A landscape with many valleys, sampled at points; each row gives a point and its height.
From any point a ball rolls to the lowest of the 2 points nearest to it. It stops when none of these is lower. Distance is the straight distance between rows; heights are no part of it.
q_730 h=4.92: [157, 138, 150, 52, 135, 116, 136, 121, 152, 131, 52, 134, 134, 135, 153, 127, 132, 119, 159, 105]
q_79 h=4.73: [108, 144, 81, 144, 121, 135, 105, 98, 138, 159, 191, 181, 151, 133, 110, 108, 98, 87, 146, 107]
q_144 h=2.34: [96, 147, 126, 81, 132, 131, 117, 126, 105, 135, 133, 149, 145, 94, 143, 179, 92, 146, 165, 165]
q_131 h=6.07: [158, 127, 139, 130, 157, 144, 134, 139, 132, 99, 93, 120, 108, 152, 112, 133, 148, 123, 153, 113]
q_745 h=4.07: [139, 135, 124, 213, 158, 148, 158, 148, 136, 110, 127, 149, 103, 131, 117, 130, 141, 130, 136, 117]
q_990 h=1.82: [109, 121, 125, 88, 124, 141, 104, 115, 107, 128, 138, 117, 141, 102, 127, 153, 111, 132, 142, 155]
q_45 h=5.19: [112, 122, 132, 86, 131, 125, 146, 126, 110, 105, 105, 81, 128, 135, 143, 134, 135, 124, 140, 140]
q_736 h=3.14: [115, 115, 149, 43, 132, 151, 81, 104, 107, 180, 129, 142, 155, 102, 132, 142, 99, 153, 116, 131]
q_443 h=3.04: [127, 147, 135, 170, 89, 124, 133, 169, 146, 113, 101, 127, 75, 137, 118, 113, 189, 188, 118, 134]
q_703 h=3.97: [111, 129, 119, 149, 141, 135, 158, 147, 96, 88, 124, 74, 131, 162, 151, 102, 127, 122, 90, 116]
q_258 h=6.28: [140, 111, 132, 157, 104, 116, 128, 131, 173, 152, 122, 144, 121, 112, 125, 122, 157, 124, 122, 188]
q_623 h=1.59: [137, 92, 142, 109, 119, 131, 92, 114, 124, 142, 116, 114, 138, 145, 123, 107, 161, 150, 93, 103]
q_959 h=4.57: [143, 138, 94, 183, 121, 121, 141, 117, 152, 125, 168, 153, 118, 134, 99, 106, 127, 65, 136, 136]
q_497 h=5.50: [192, 103, 157, 89, 124, 112, 120, 129, 151, 143, 85, 100, 137, 125, 131, 135, 123, 84, 135, 134]
q_301 h=1.91: [150, 131, 136, 112, 162, 130, 116, 100, 162, 142, 99, 168, 163, 172, 134, 99, 136, 128, 117, 90]
q_627 h=1.07: [86, 158, 91, 92, 107, 140, 120, 104, 99, 159, 182, 162, 136, 100, 123, 141, 75, 112, 153, 143]
q_554 h=6.24: [144, 126, 134, 156, 130, 128, 126, 133, 158, 134, 128, 149, 137, 148, 129, 121, 148, 114, 118, 154]
q_228 h=2.05: [135, 120, 81, 143, 103, 108, 113, 115, 112, 127, 188, 110, 129, 111, 97, 124, 92, 71, 135, 108]
q_913 h=4.78: [120, 143, 135, 79, 133, 120, 131, 141, 102, 80, 90, 69, 125, 165, 134, 136, 138, 141, 125, 114]
q_686 h=3.23: [106, 135, 137, 116, 88, 111, 140, 141, 118, 89, 111, 82, 78, 132, 110, 121, 172, 188, 115, 113]
q_572 h=5.47: [150, 119, 111, 193, 122, 142, 150, 164, 133, 128, 127, 116, 99, 148, 144, 77, 151, 112, 112, 152]
q_663 h=0.61: [117, 110, 129, 132, 121, 132, 103, 149, 104, 132, 141, 93, 124, 122, 130, 134, 142, 162, 90, 154]
q_143 h=2.11: [148, 106, 121, 146, 142, 126, 132, 120, 110, 101, 155, 83, 105, 115, 116, 133, 125, 94, 131, 129]
q_223 h=2.79: [111, 134, 136, 50, 134, 127, 118, 99, 131, 169, 100, 177, 151, 119, 165, 117, 113, 129, 159, 129]
q_69 h=2.73: [187, 90, 149, 125, 136, 124, 93, 117, 141, 175, 124, 133, 145, 116, 123, 136, 134, 110, 115, 116]
q_272 h=2.21: [142, 140, 129, 164, 126, 136, 144, 147, 128, 104, 101, 121, 82, 176, 108, 79, 185, 169, 96, 89]
q_673 h=1.62: [143, 122, 102, 116, 127, 121, 116, 108, 111, 115, 165, 103, 141, 122, 113, 126, 109, 67, 150, 135]
q_270 h=3.29: [96, 153, 99, 177, 157, 135, 159, 99, 138, 124, 166, 180, 157, 147, 140, 102, 103, 117, 118, 96]
q_561 h=1.35: [167, 109, 144, 123, 142, 131, 97, 117, 150, 143, 105, 133, 139, 169, 118, 94, 158, 140, 94, 83]
q_265 h=2.33: [108, 98, 128, 136, 111, 120, 134, 135, 99, 106, 178, 80, 112, 80, 109, 142, 99, 133, 115, 167]
q_512 h=4.12: [111, 139, 140, 90, 116, 118, 130, 140, 104, 78, 100, 69, 100, 143, 113, 138, 155, 168, 126, 105]
q_439 h=5.39: [102, 133, 127, 198, 133, 141, 187, 159, 115, 107, 121, 117, 111, 136, 146, 106, 132, 135, 109, 106]
q_473 h=3.78: [159, 138, 102, 112, 144, 127, 135, 90, 121, 116, 134, 152, 113, 113, 110, 149, 119, 72, 197, 85]
q_489 h=4.67: [76, 150, 124, 169, 139, 132, 193, 120, 132, 106, 142, 159, 136, 126, 154, 138, 97, 120, 138, 116]
q_282 h=5.12: [88, 139, 115, 170, 138, 133, 153, 160, 120, 128, 140, 135, 155, 153, 155, 118, 114, 143, 97, 158]
q_164 h=4.30: [138, 155, 156, 85, 131, 107, 121, 146, 153, 133, 68, 139, 157, 157, 148, 136, 129, 153, 129, 144]
q_787 h=2.63: [126, 140, 126, 82, 142, 128, 118, 83, 132, 148, 95, 178, 152, 133, 177, 110, 124, 119, 154, 108]
q_116 h=3.56: [124, 134, 107, 168, 156, 136, 148, 141, 107, 96, 147, 104, 139, 155, 155, 123, 109, 102, 113, 111]
q_755 h=3.60: [179, 128, 120, 93, 137, 120, 105, 90, 115, 128, 130, 148, 128, 109, 137, 134, 105, 74, 178, 87]
q_788 h=2.86: [150, 141, 127, 135, 139, 127, 95, 114, 128, 142, 147, 148, 163, 129, 135, 141, 107, 95, 134, 150]
q_193 h=6.62: [181, 114, 183, 81, 109, 100, 118, 153, 162, 166, 74, 121, 140, 140, 125, 136, 132, 140, 107, 99]
q_314 h=6.31: [135, 102, 157, 117, 84, 125, 107, 146, 163, 172, 110, 131, 128, 122, 119, 116, 152, 148, 110, 186]
q_985 h=3.02: [144, 106, 150, 76, 145, 151, 80, 89, 118, 182, 140, 147, 163, 108, 135, 141, 104, 144, 120, 99]
q_277 h=4.47: [116, 130, 100, 203, 131, 125, 135, 127, 136, 132, 181, 155, 131, 121, 105, 122, 121, 100, 127, 125]
q_281 h=1.90: [148, 91, 158, 111, 109, 114, 90, 128, 128, 142, 110, 100, 117, 114, 111, 127, 165, 165, 104, 116]
q_474 h=5.55: [136, 130, 116, 203, 139, 151, 178, 183, 112, 96, 132, 109, 98, 149, 146, 77, 138, 126, 108, 128]
q_146 h=3.74: [119, 126, 132, 207, 132, 142, 177, 172, 151, 106, 112, 140, 78, 113, 122, 135, 160, 164, 124, 127]
q_233 h=3.79: [86, 138, 136, 142, 127, 124, 169, 147, 144, 103, 118, 122, 115, 122, 131, 160, 136, 127, 147, 162]
q_693 h=6.16: [179, 132, 151, 142, 141, 129, 127, 143, 155, 135, 87, 130, 119, 156, 118, 127, 138, 108, 134, 129]
q_204 h=3.39: [109, 134, 132, 191, 94, 133, 170, 179, 147, 119, 105, 126, 80, 112, 130, 116, 163, 179, 119, 150]
q_593 h=1.97: [114, 155, 86, 99, 127, 112, 130, 115, 90, 100, 158, 123, 133, 97, 138, 155, 75, 89, 176, 128]
q_238 h=2.77: [106, 139, 108, 142, 171, 142, 138, 96, 137, 120, 130, 180, 161, 161, 155, 104, 121, 135, 125, 94]
q_82 h=5.49: [109, 115, 127, 117, 153, 152, 141, 107, 118, 96, 119, 117, 110, 107, 123, 167, 150, 147, 164, 96]
q_268 h=4.93: [126, 105, 121, 114, 118, 132, 112, 85, 148, 150, 159, 152, 135, 99, 118, 133, 132, 91, 152, 136]
q_716 h=4.02: [95, 160, 134, 144, 98, 109, 134, 172, 103, 108, 113, 105, 117, 142, 131, 127, 154, 201, 88, 127]
q_23 h=3.25: [104, 147, 121, 169, 94, 121, 147, 173, 100, 94, 129, 96, 101, 136, 142, 111, 152, 207, 89, 94]
q_817 h=5.82: [115, 129, 124, 124, 155, 151, 171, 128, 123, 84, 111, 101, 96, 141, 118, 155, 142, 129, 160, 103]
q_485 h=1.57: [116, 104, 130, 138, 127, 123, 122, 151, 93, 94, 135, 63, 110, 102, 125, 151, 130, 158, 118, 162]
q_329 h=4.29: [127, 141, 112, 202, 161, 126, 132, 125, 135, 116, 145, 178, 134, 132, 119, 147, 119, 123, 134, 127]
q_264 h=5.02: [131, 92, 138, 106, 132, 119, 119, 95, 152, 133, 124, 133, 114, 90, 103, 155, 150, 120, 153, 134]
q_655 h=3.19: [139, 143, 113, 141, 165, 131, 117, 115, 109, 110, 125, 126, 152, 152, 141, 139, 118, 110, 125, 128]
q_797 h=2.26: [155, 115, 152, 121, 92, 105, 96, 148, 138, 120, 96, 101, 87, 107, 97, 142, 176, 185, 109, 134]
q_915 h=2.37: [180, 105, 132, 144, 135, 117, 114, 135, 123, 111, 138, 104, 98, 97, 98, 150, 135, 98, 142, 148]
q_300 h=5.48: [89, 118, 126, 130, 136, 131, 146, 127, 110, 107, 139, 88, 137, 125, 145, 138, 115, 117, 119, 152]
q_925 h=5.05: [95, 142, 127, 199, 152, 137, 187, 137, 124, 96, 136, 144, 144, 134, 145, 122, 108, 131, 108, 102]
q_631 h=1.21: [125, 94, 127, 128, 131, 143, 99, 115, 107, 133, 152, 106, 132, 125, 127, 120, 149, 137, 103, 129]
q_676 h=4.70: [172, 154, 151, 82, 151, 117, 137, 154, 134, 116, 47, 119, 134, 147, 146, 153, 123, 121, 151, 133]
q_859 h=3.72: [135, 161, 145, 124, 101, 110, 126, 158, 145, 121, 70, 129, 129, 167, 118, 130, 153, 166, 120, 133]
q_466 h=0.40: [101, 148, 110, 85, 99, 141, 108, 132, 107, 161, 198, 143, 133, 109, 101, 140, 76, 91, 126, 177]
q_880 h=3.08: [151, 106, 160, 70, 114, 125, 106, 116, 138, 172, 123, 132, 151, 107, 127, 138, 98, 102, 141, 168]
q_699 h=4.85: [105, 119, 115, 136, 123, 135, 117, 90, 134, 147, 173, 153, 135, 125, 120, 124, 125, 109, 136, 120]
q_766 h=2.93: [118, 123, 149, 51, 112, 140, 120, 100, 151, 170, 114, 148, 146, 108, 145, 125, 121, 116, 144, 147]
q_926 h=3.24: [172, 104, 140, 64, 125, 112, 111, 104, 140, 182, 127, 146, 154, 101, 139, 127, 90, 79, 147, 119]
q_531 h=5.40: [109, 115, 115, 192, 101, 135, 157, 156, 129, 153, 157, 119, 111, 119, 144, 100, 141, 143, 96, 170]
q_889 h=2.49: [120, 166, 125, 128, 137, 130, 104, 125, 127, 160, 151, 188, 161, 128, 138, 151, 85, 120, 138, 151]
q_621 h=2.61: [133, 157, 115, 181, 111, 130, 134, 170, 127, 111, 126, 125, 85, 154, 132, 86, 179, 203, 82, 89]
q_800 h=4.23: [84, 139, 124, 187, 125, 120, 193, 152, 149, 107, 126, 138, 113, 119, 131, 142, 120, 121, 144, 149]
q_213 h=0.68: [125, 130, 121, 147, 142, 139, 120, 122, 143, 128, 102, 145, 136, 178, 129, 80, 161, 168, 88, 93]
q_622 h=3.41: [189, 113, 144, 77, 152, 119, 113, 104, 123, 157, 106, 143, 144, 99, 151, 137, 100, 98, 156, 84]
q_158 h=3.34: [152, 144, 140, 154, 116, 120, 129, 160, 152, 122, 89, 139, 100, 158, 114, 129, 171, 166, 118, 131]
q_528 h=1.83: [74, 164, 110, 118, 119, 140, 127, 119, 120, 151, 174, 166, 153, 118, 134, 145, 93, 114, 136, 163]
q_905 h=1.52: [134, 146, 122, 152, 159, 144, 150, 127, 138, 97, 109, 145, 120, 187, 122, 85, 160, 156, 105, 69]
q_288 h=2.32: [129, 138, 120, 102, 160, 140, 123, 89, 139, 135, 113, 178, 162, 166, 157, 90, 117, 126, 129, 98]
q_225 h=4.74: [90, 143, 126, 162, 131, 124, 144, 164, 112, 105, 117, 118, 132, 150, 153, 137, 131, 173, 102, 141]
q_510 h=5.20: [130, 104, 136, 87, 144, 133, 114, 95, 132, 104, 102, 107, 100, 94, 104, 163, 149, 155, 157, 101]
q_431 h=5.38: [139, 121, 143, 78, 126, 126, 131, 112, 136, 123, 90, 102, 133, 124, 133, 131, 134, 99, 149, 153]
q_738 h=6.38: [143, 130, 173, 95, 88, 105, 109, 161, 164, 165, 89, 132, 146, 156, 120, 119, 147, 152, 104, 162]
q_302 h=5.30: [84, 130, 119, 176, 115, 127, 147, 149, 120, 149, 170, 138, 141, 136, 139, 108, 110, 121, 99, 172]
q_681 h=3.07: [72, 150, 128, 118, 127, 123, 151, 129, 127, 118, 135, 131, 140, 99, 136, 169, 106, 128, 155, 174]
q_430 h=2.58: [186, 97, 140, 145, 153, 130, 95, 121, 136, 141, 133, 117, 128, 107, 100, 137, 139, 100, 136, 107]
q_669 h=2.62: [140, 113, 145, 121, 99, 121, 111, 144, 117, 97, 108, 85, 67, 111, 92, 122, 185, 187, 120, 114]
q_849 h=1.42: [82, 124, 111, 98, 114, 144, 127, 122, 88, 139, 197, 107, 130, 96, 114, 137, 78, 117, 116, 169]
q_612 h=2.18: [74, 105, 131, 137, 101, 137, 135, 126, 96, 128, 201, 91, 117, 81, 111, 132, 92, 119, 113, 163]
q_890 h=2.28: [120, 125, 123, 81, 147, 141, 94, 97, 103, 134, 136, 120, 157, 125, 148, 141, 113, 126, 135, 124]
q_37 h=2.36: [132, 155, 64, 151, 113, 112, 118, 122, 111, 121, 185, 130, 137, 118, 106, 142, 78, 70, 153, 111]
q_727 h=0.63: [122, 121, 105, 75, 135, 132, 118, 90, 100, 108, 166, 99, 126, 99, 132, 135, 102, 87, 157, 126]
q_810 h=4.65: [131, 150, 86, 144, 112, 112, 119, 108, 148, 148, 180, 160, 145, 147, 111, 101, 102, 66, 144, 128]
q_251 h=6.50: [166, 111, 175, 103, 116, 104, 105, 145, 169, 178, 88, 144, 153, 128, 122, 143, 127, 141, 122, 137]
q_759 h=2.88: [170, 97, 159, 101, 142, 128, 84, 102, 137, 178, 124, 148, 160, 113, 132, 131, 119, 134, 113, 91]

For each start below, name the point where the ball stops.
q_985: q_727
q_474: q_990
q_193: q_443
q_655: q_466
q_531: q_213
q_510: q_443
q_23: q_213
q_810: q_443
q_251: q_443
